Each row is a point on a tangle of strands that fork, close into loops and nearly touch. The rows are in no order.
Two points are linked if the straight distance between their rows is under 51.3. Some points are linked to none.
(192): [ -1 -13 -12  12 -15   8  -7 -44   3  15   2  14   1 -13  11   7 -17  32
   3  -3  29   3  13  15   6]
(907): [ 24 -54 -17  22  11  29  37  -8  12 -19  15  -7  -4  31 -25  -4  26  26
   6  23  12  10 -13  37  -9]
(694): [ -2 -19  16  -5  -4   5  -8 -33 -11  28  -3  23 -14 -13  -3   4  -6  13
   0  -8  27   6  16   9  24]
(503): [ -2  17   1 -14  27  -7  12  47   7 -15  -5 -13   7  14 -12   2  22 -26
  -7  12 -28 -10 -27  -9 -11]
(585): [ -4 -15  33  21  16 -12  22  20   3 -24   4  -1 -25  27 -37  -9  43 -21
  -6  31 -14   6   0   8   9]
(601): [  7  26  22 -29   9 -13 -30 -10  12   4  -3  39  15   2   5   3  10   7
 -26  -6  10  -2  14  -9  18]
(555): [-11 -23  28   9  14 -15  26  27  -8  -8   1  -6 -27  26 -44  -3  34 -30
  -3  16 -17  -4 -16  11  12]
(770): [  0  21 -11  37 -43 -14   1 -14 -24 -17  -6 -43 -11 -21  17  -6 -26   8
  22  -9  -6   7  14 -23 -11]
(904): [ -9 -11  34   7 -15  -5  -7 -33 -24  28  -4  19 -32 -10  -8  -7   0   1
   2  -7  18   3  22   3  29]
(569): [-22 -58   3  25  -9   7  50  24 -25   0   0 -31 -34  21 -33 -22  16 -27
  22  10 -14   1 -34  22  16]
(586): [ 27  18  24  -8  -4  -4 -33 -41  13  -4   0  36   7   4   2  -5  13  26
 -27   1  23   9  41  -2  18]
(544): [  5 -57 -10  33   2  23  47  -3  -2 -19  13 -18 -21  33 -31  -9  21  12
  12  24   0   7 -18  33  -4]
(32): [ 19 -10  -9  20  21  21  23  20  12 -40  13 -20   0  23 -19  -3  33   9
  -1  35 -12   5  -4  -6 -29]
(791): [ 42 -23 -31  -5  26  20  19   2  31 -20  13   6  23  29 -13  11  20  28
  -4  13  10  -7 -14  25 -24]
(677): [-17 -24 -32 -28   0  -3   4  13   9  28  -5  -3  21 -29  25   8 -46 -24
   4 -29  -5   3 -38  25  17]
(193): [-20  -1 -13  19 -13  -3  21  13  -9  -7  -3 -19  -6   7   0 -11 -12 -10
  13  -1 -17   1 -10  -8  -7]
(857): [ -6 -16  13 -46  11  -7 -16  -5 -11  48 -13  31   7 -25   3  22 -26 -17
  -9 -18  26  -3  -8   7  38]
(361): [ -9  37 -16  10 -19  -7 -14  -8  -4  -1  -5 -10   9 -25  27  -2 -30  13
   5 -11  -1   1  10 -21 -11]
(412): [ -7 -21  -4 -12   5   2  13  16  -7  13  -2   0  -5  13  -8   1  -1 -18
   8  -6   1  -7 -19   9   0]
(745): [-18 -42   9   5   0  -1  35  23 -24  12  -7 -20 -26  17 -27  -7  12 -30
  13   2  -8  -6 -31  12  12]
(762): [ -1  28  -8 -38  10  -3 -25  18   6  13  -9  12  27 -11  24  10 -18 -10
   2 -17   2 -13  -5 -22 -11]
(766): [-16  -3  36   3 -15  -9  -8 -14 -24  25  -4  13 -31  -6  -9  -5   0 -16
   6  -8   4  -1  18  -7  22]
(418): [  3   5  22  17   4   8   3  24  -1 -28   0 -19 -14  13 -17  -3  31  -8
  -4  30 -17   9  10 -14 -12]
(309): [-13 -35 -17 -23   4   1  10  13   0  33  -6   2  12 -25  11   2 -39 -25
   8 -19   7   3 -30  23  23]
(8): [ 33  -5 -30 -14  35   9  13  14  33 -14   7   9  26  25 -10  10  24  18
  -8  10   2 -14 -21  18 -24]
(478): [ 22  10  17  -3  -5   5 -34 -54   5   8   8  34   0  -3  10  -6  -1  31
 -20  -9  28   8  41  -4  12]
(452): [-23  27  39 -10 -13 -19 -24   0 -30  35  -9  10 -22 -23   5  -6 -19 -37
   3 -24   2 -10  15 -25  26]
(752): [ 32 -36 -26   9  16  26  23  -4  23 -19  18   2  11  32 -13   2  18  29
   3  13  12  -1 -11  30 -22]
(293): [-14 -15   8  34 -37 -12   0 -33 -23  20  -3  -9 -21 -24  -5  -2 -21  11
  14  -6  20   3  12   8  19]
(823): [ -9   0   3  40 -46 -21   0 -27 -27   4  -1 -21 -22 -18  -4  -6 -21   8
  20  -9  11   0  16  -9   4]
(912): [ -6   7 -44 -30  16  -2  -6  28  17   8   2  -5  35  -9  28   4 -26 -24
  11 -29  -7 -11 -27  -1 -13]
(164): [ 20  26  22 -13   0  -3 -28 -19  16  -7  -3  26   9   3   2  -2  16  19
 -23   6   9   8  30  -8  12]
(203): [ -1  36  21 -40  14 -19 -35  -2  11  10  -9  37  18  -6  12   7   1  -7
 -20 -16   7  -8   3 -17  16]
(210): [-10   9   2  46 -55 -22   0 -26 -34  -2   5 -46 -19 -25  14 -11 -33   2
  33 -15   2  10  21 -23   1]
(337): [ -6   6 -28 -10   0   3  -6   4  11   5   1   2  21  -3  24   2 -26   4
   9 -15   4  -7  -3  -6 -13]
(501): [ -6  27   0  33 -19  11   3  -1  -5 -25   2 -24  -6  -5   6  -8   6  19
   0  18 -24   8  13 -14 -27]
(381): [ -6  32  26   4  -8   2 -11  14 -12  -6  -8 -12  -9  -2   4  -7   6 -13
  -4   4 -22   2  10 -24 -10]
(387): [  4  11   3  44  -6  25   4   0   2 -39   9 -25 -11   8  -8  -9  22  19
  -1  34 -20  13  19 -13 -34]
(385): [ -2  33 -11  25 -36 -13  -8 -15 -17 -14  -8 -28  -3 -24  22   0 -23  14
  13  -9  -3   3  16 -24 -17]
(699): [  5  -7  29  21   5   0  14  16   2 -25   3 -13 -22  21 -30  -7  35 -13
  -4  35 -10  11  15  -6   1]
(435): [ 21 -12  -4  14  39   5  23  25  22 -39   8  -5  -1  26 -26   0  48   2
  -8  35  -9  -1  -8   7 -18]
(307): [-20 -13 -38 -29   3  -6   1  25  10  22   2 -13  21 -20  25   9 -43 -37
   8 -33 -18  -4 -38  17  10]
(271): [  6  21  10 -17  45  -2  10  39  20 -16   2   6  15  12 -12  -4  40 -17
 -15  10 -24  -8 -22   3  -4]
(614): [ -3  38 -20   7  -9  20 -11  17   8 -32  10 -22  24   0  20   2   9  12
  -3   6 -28   4   6 -13 -46]
(663): [ 30   5  -4 -32  21  -4 -20 -26  33  -4  10  41  27  15  -1  11  22  27
 -25   0  23   3   9  14  -1]
(141): [  2   4 -25 -28  15   2 -11  18  13  11  -2   8  29   1  19   9 -15  -7
   6 -16   5 -13 -16  -4 -11]
(864): [ 10   3   7  18 -14   6 -23 -69  -4  15  11  28  -6 -12   9  -1  -8  40
 -12  -5  37   7  36   4   9]
(633): [ 15  17   2 -28  34 -10  -3  10  29  -3   2  25  23  15  -4   6  24   2
 -14   3  -3 -11 -15   5  -5]
(269): [ 26  -7 -15  -2  44   7  21  20  33 -24   8  11  13  26 -26   7  41   7
 -11  24  -8  -8 -17  18 -16]
(915): [ -5 -15  20 -43  22 -14 -14  -9  -2  38  -9  38   4 -14  -2  18  -5  -9
 -14 -15  28  -2  -4  11  39]
(461): [ -5  12  10  11  -6   3   4  10 -11  -3  -1  -9 -12   6  -4 -10  -2  -5
   5   8 -15   2   5 -15 -10]
(107): [-19   3 -38 -24   8  -8  -5  32  12  13   0 -10  27 -10  27   5 -37 -35
  13 -31 -14 -10 -27   0  -2]
(197): [-12  38  40  -2 -13  -6 -21  16 -20   6 -15  -8 -17  -7   2  -8   2 -26
  -2  -4 -21  -1  13 -29   6]
(369): [-23  38  36   3 -16 -17 -18   6 -31  20  -9   1 -19 -22  10 -15 -16 -31
   7 -14  -9  -6  13 -31  12]
(85): [-19 -29  24   6  -3  -6  28  21 -26  10  -7 -15 -32  19 -38  -8  14 -34
  12   7 -16  -7 -15   4  14]
(759): [ -6  48  -7 -25   0   6 -30  11   0   3  -9   3  24 -18  35   2 -13   3
  -1 -18 -12  -5   4 -28 -22]
(148): [ -8   4 -53  10 -15  -1  17  19  10 -39  -4 -52   2   0  27  -3 -22   2
  13  -6 -34  -2 -19 -11 -20]
(423): [ -9  16 -31   7 -13  -6  -9  -4   8  -2  -2  -4  15 -13  25   4 -32  11
   8 -11   3  -3   4  -9  -9]
(325): [-11 -36   5 -15  14  -3  16  13 -11  25 -14   0 -10   2 -11   7  -1 -20
   6  -7  11  -4 -25  14  15]
(603): [  8   4   7  23   4  19   9  13   4 -30   7 -20 -10  11 -11  -5  24   6
  -1  30 -21  12  10 -11 -26]
(868): [ -5  -8  19 -29  13 -14 -16  -8  -3  22  -7  32  -2   1  -3  13   5  -7
 -12 -10  19  -4   1   9  25]
(4): [-22   5  36 -21  -4 -16 -21  -9 -30  45 -10  20 -23 -28  -1   5 -18 -28
  -1 -19  15  -8  15  -5  38]
(720): [  2  -2  -3   0  -5   7 -14 -33  -2  21   3  23   1  -7  10   2 -15  19
  -2  -9  24   0  19   4   5]
(794): [  1  11 -47  20 -22   6  13   6   9 -46  -2 -52   2   1  28   2 -21  18
  11  -5 -26   3  -1  -8 -31]
(302): [ -4  25 -39  20 -17  14   8  11   9 -46   1 -38  17   0  21   5  -5  22
   1   3 -34   2   0 -10 -42]
(74): [ 10  -7 -11  26 -32   1 -15 -59  -3   8   3   9  -1 -22  10   9 -23  43
  -3  -4  38   4  26  11   5]
(397): [ -7 -29  -6 -26  14  -1   2  16  -5  32  -9   9   9 -15  -1  14 -22 -23
   4 -19  14  -2 -27  18  19]
(209): [ 13  20   8 -25  43  -5   4  27  24  -6   6  23  19  15  -8   1  34 -13
 -15   4 -13  -6 -15  10   0]
(364): [-16 -18 -23   4  -2   0  17  16  -3   3   1 -12   2  13   2  -8 -10 -18
  14  -8  -7  -2 -22   8  -6]
(581): [ -3   4  11   0  16  -5  16  43  -3 -17  -2 -17  -7  19 -20   0  24 -27
  -4  18 -28  -3 -20 -11  -7]
(98): [-14 -13  16   1 -20  -7  -8 -33 -23  49  -7  16  -6 -44   5   3 -39  -1
   5 -15  24   4   4   9  38]
(898): [ -8   2  22 -17  -2 -11 -11  -4 -14  21  -5  19 -16  -3  -1   5  -6 -15
   1 -13   8  -7   6  -7  17]
(289): [ 29   3  -2  -7   5  13 -13 -25  22  -6  10  20  12  11   6   2   8  35
 -12   7  15   4  18  -4 -12]
(166): [ 22   1  -6 -33  32  -5  -9 -10  30   3   6  38  25  16  -1  14  24  17
 -19  -2  14  -7  -8  20   2]
(185): [ 23  15  29  16  -1   5 -23 -17  16 -27   1  14   0   9  -9  -8  36  21
 -21  30  15  23  46  -7   7]
(655): [ -5 -65   0  25  -4  14  54   7 -16  -8   6 -23 -27  28 -39 -16  21  -4
  16  21  -2   7 -24  29  12]
(275): [ 20  18  -7  -3   2  14  -9  -8  15 -14   5   7  15   7  12  -2   3  25
  -7   9   0   4  11 -12 -21]
(23): [-11  46 -14  -4 -11   4 -18   9  -4  -7  -5  -8  18 -18  34   0 -18   8
   2 -12 -18  -4   6 -21 -27]
(138): [  9  33 -10   0   1  23 -12   8  14 -22   5  -8  22   2  19   1   8  25
  -7  11 -13   4  10 -11 -37]
(226): [ 39  -6  -3 -18  13   6 -13 -27  28  -9  15  29  16  16  -4   8  18  37
 -17   7  20   7  20   8  -8]
(259): [-14 -15   9  19 -35 -14  -7 -40 -28  31  -5   0 -16 -38   0   6 -29   9
   8 -10  27   0  13  11  28]
(469): [-20  -9  24 -18  -7  -6 -14 -12 -27  51  -8  17 -13 -30   1   4 -27 -21
   2 -19  16   1   5   3  35]
(851): [-19 -34 -23  46 -24   0  47  11  -8 -33   8 -42 -23  23 -23 -19   4  -2
  20  23 -25   0 -18   9  -2]

A fork is a point with three links, a tip a point with one. Leave the first point through the second and follow the links. Name the first fork or tip that comes.
(210) / (770) | (361)
(309) / (677) | (141)
(633) / (209) | (581)
(74) / (864) | (203)
(544) / (655) | (603)
(694) / (904) | (857)
(289) / (275) | (148)

Name the points in between on the shortest way along the links from the first point to the second, in order.
(907) / (603) | (752), (791), (8), (269), (435), (32)
(857) / (864) | (915), (868), (898), (766), (904), (694), (720), (192), (74)
(148) / (614) | (794), (302)
(166) / (794) | (663), (226), (289), (275), (138), (614), (302)
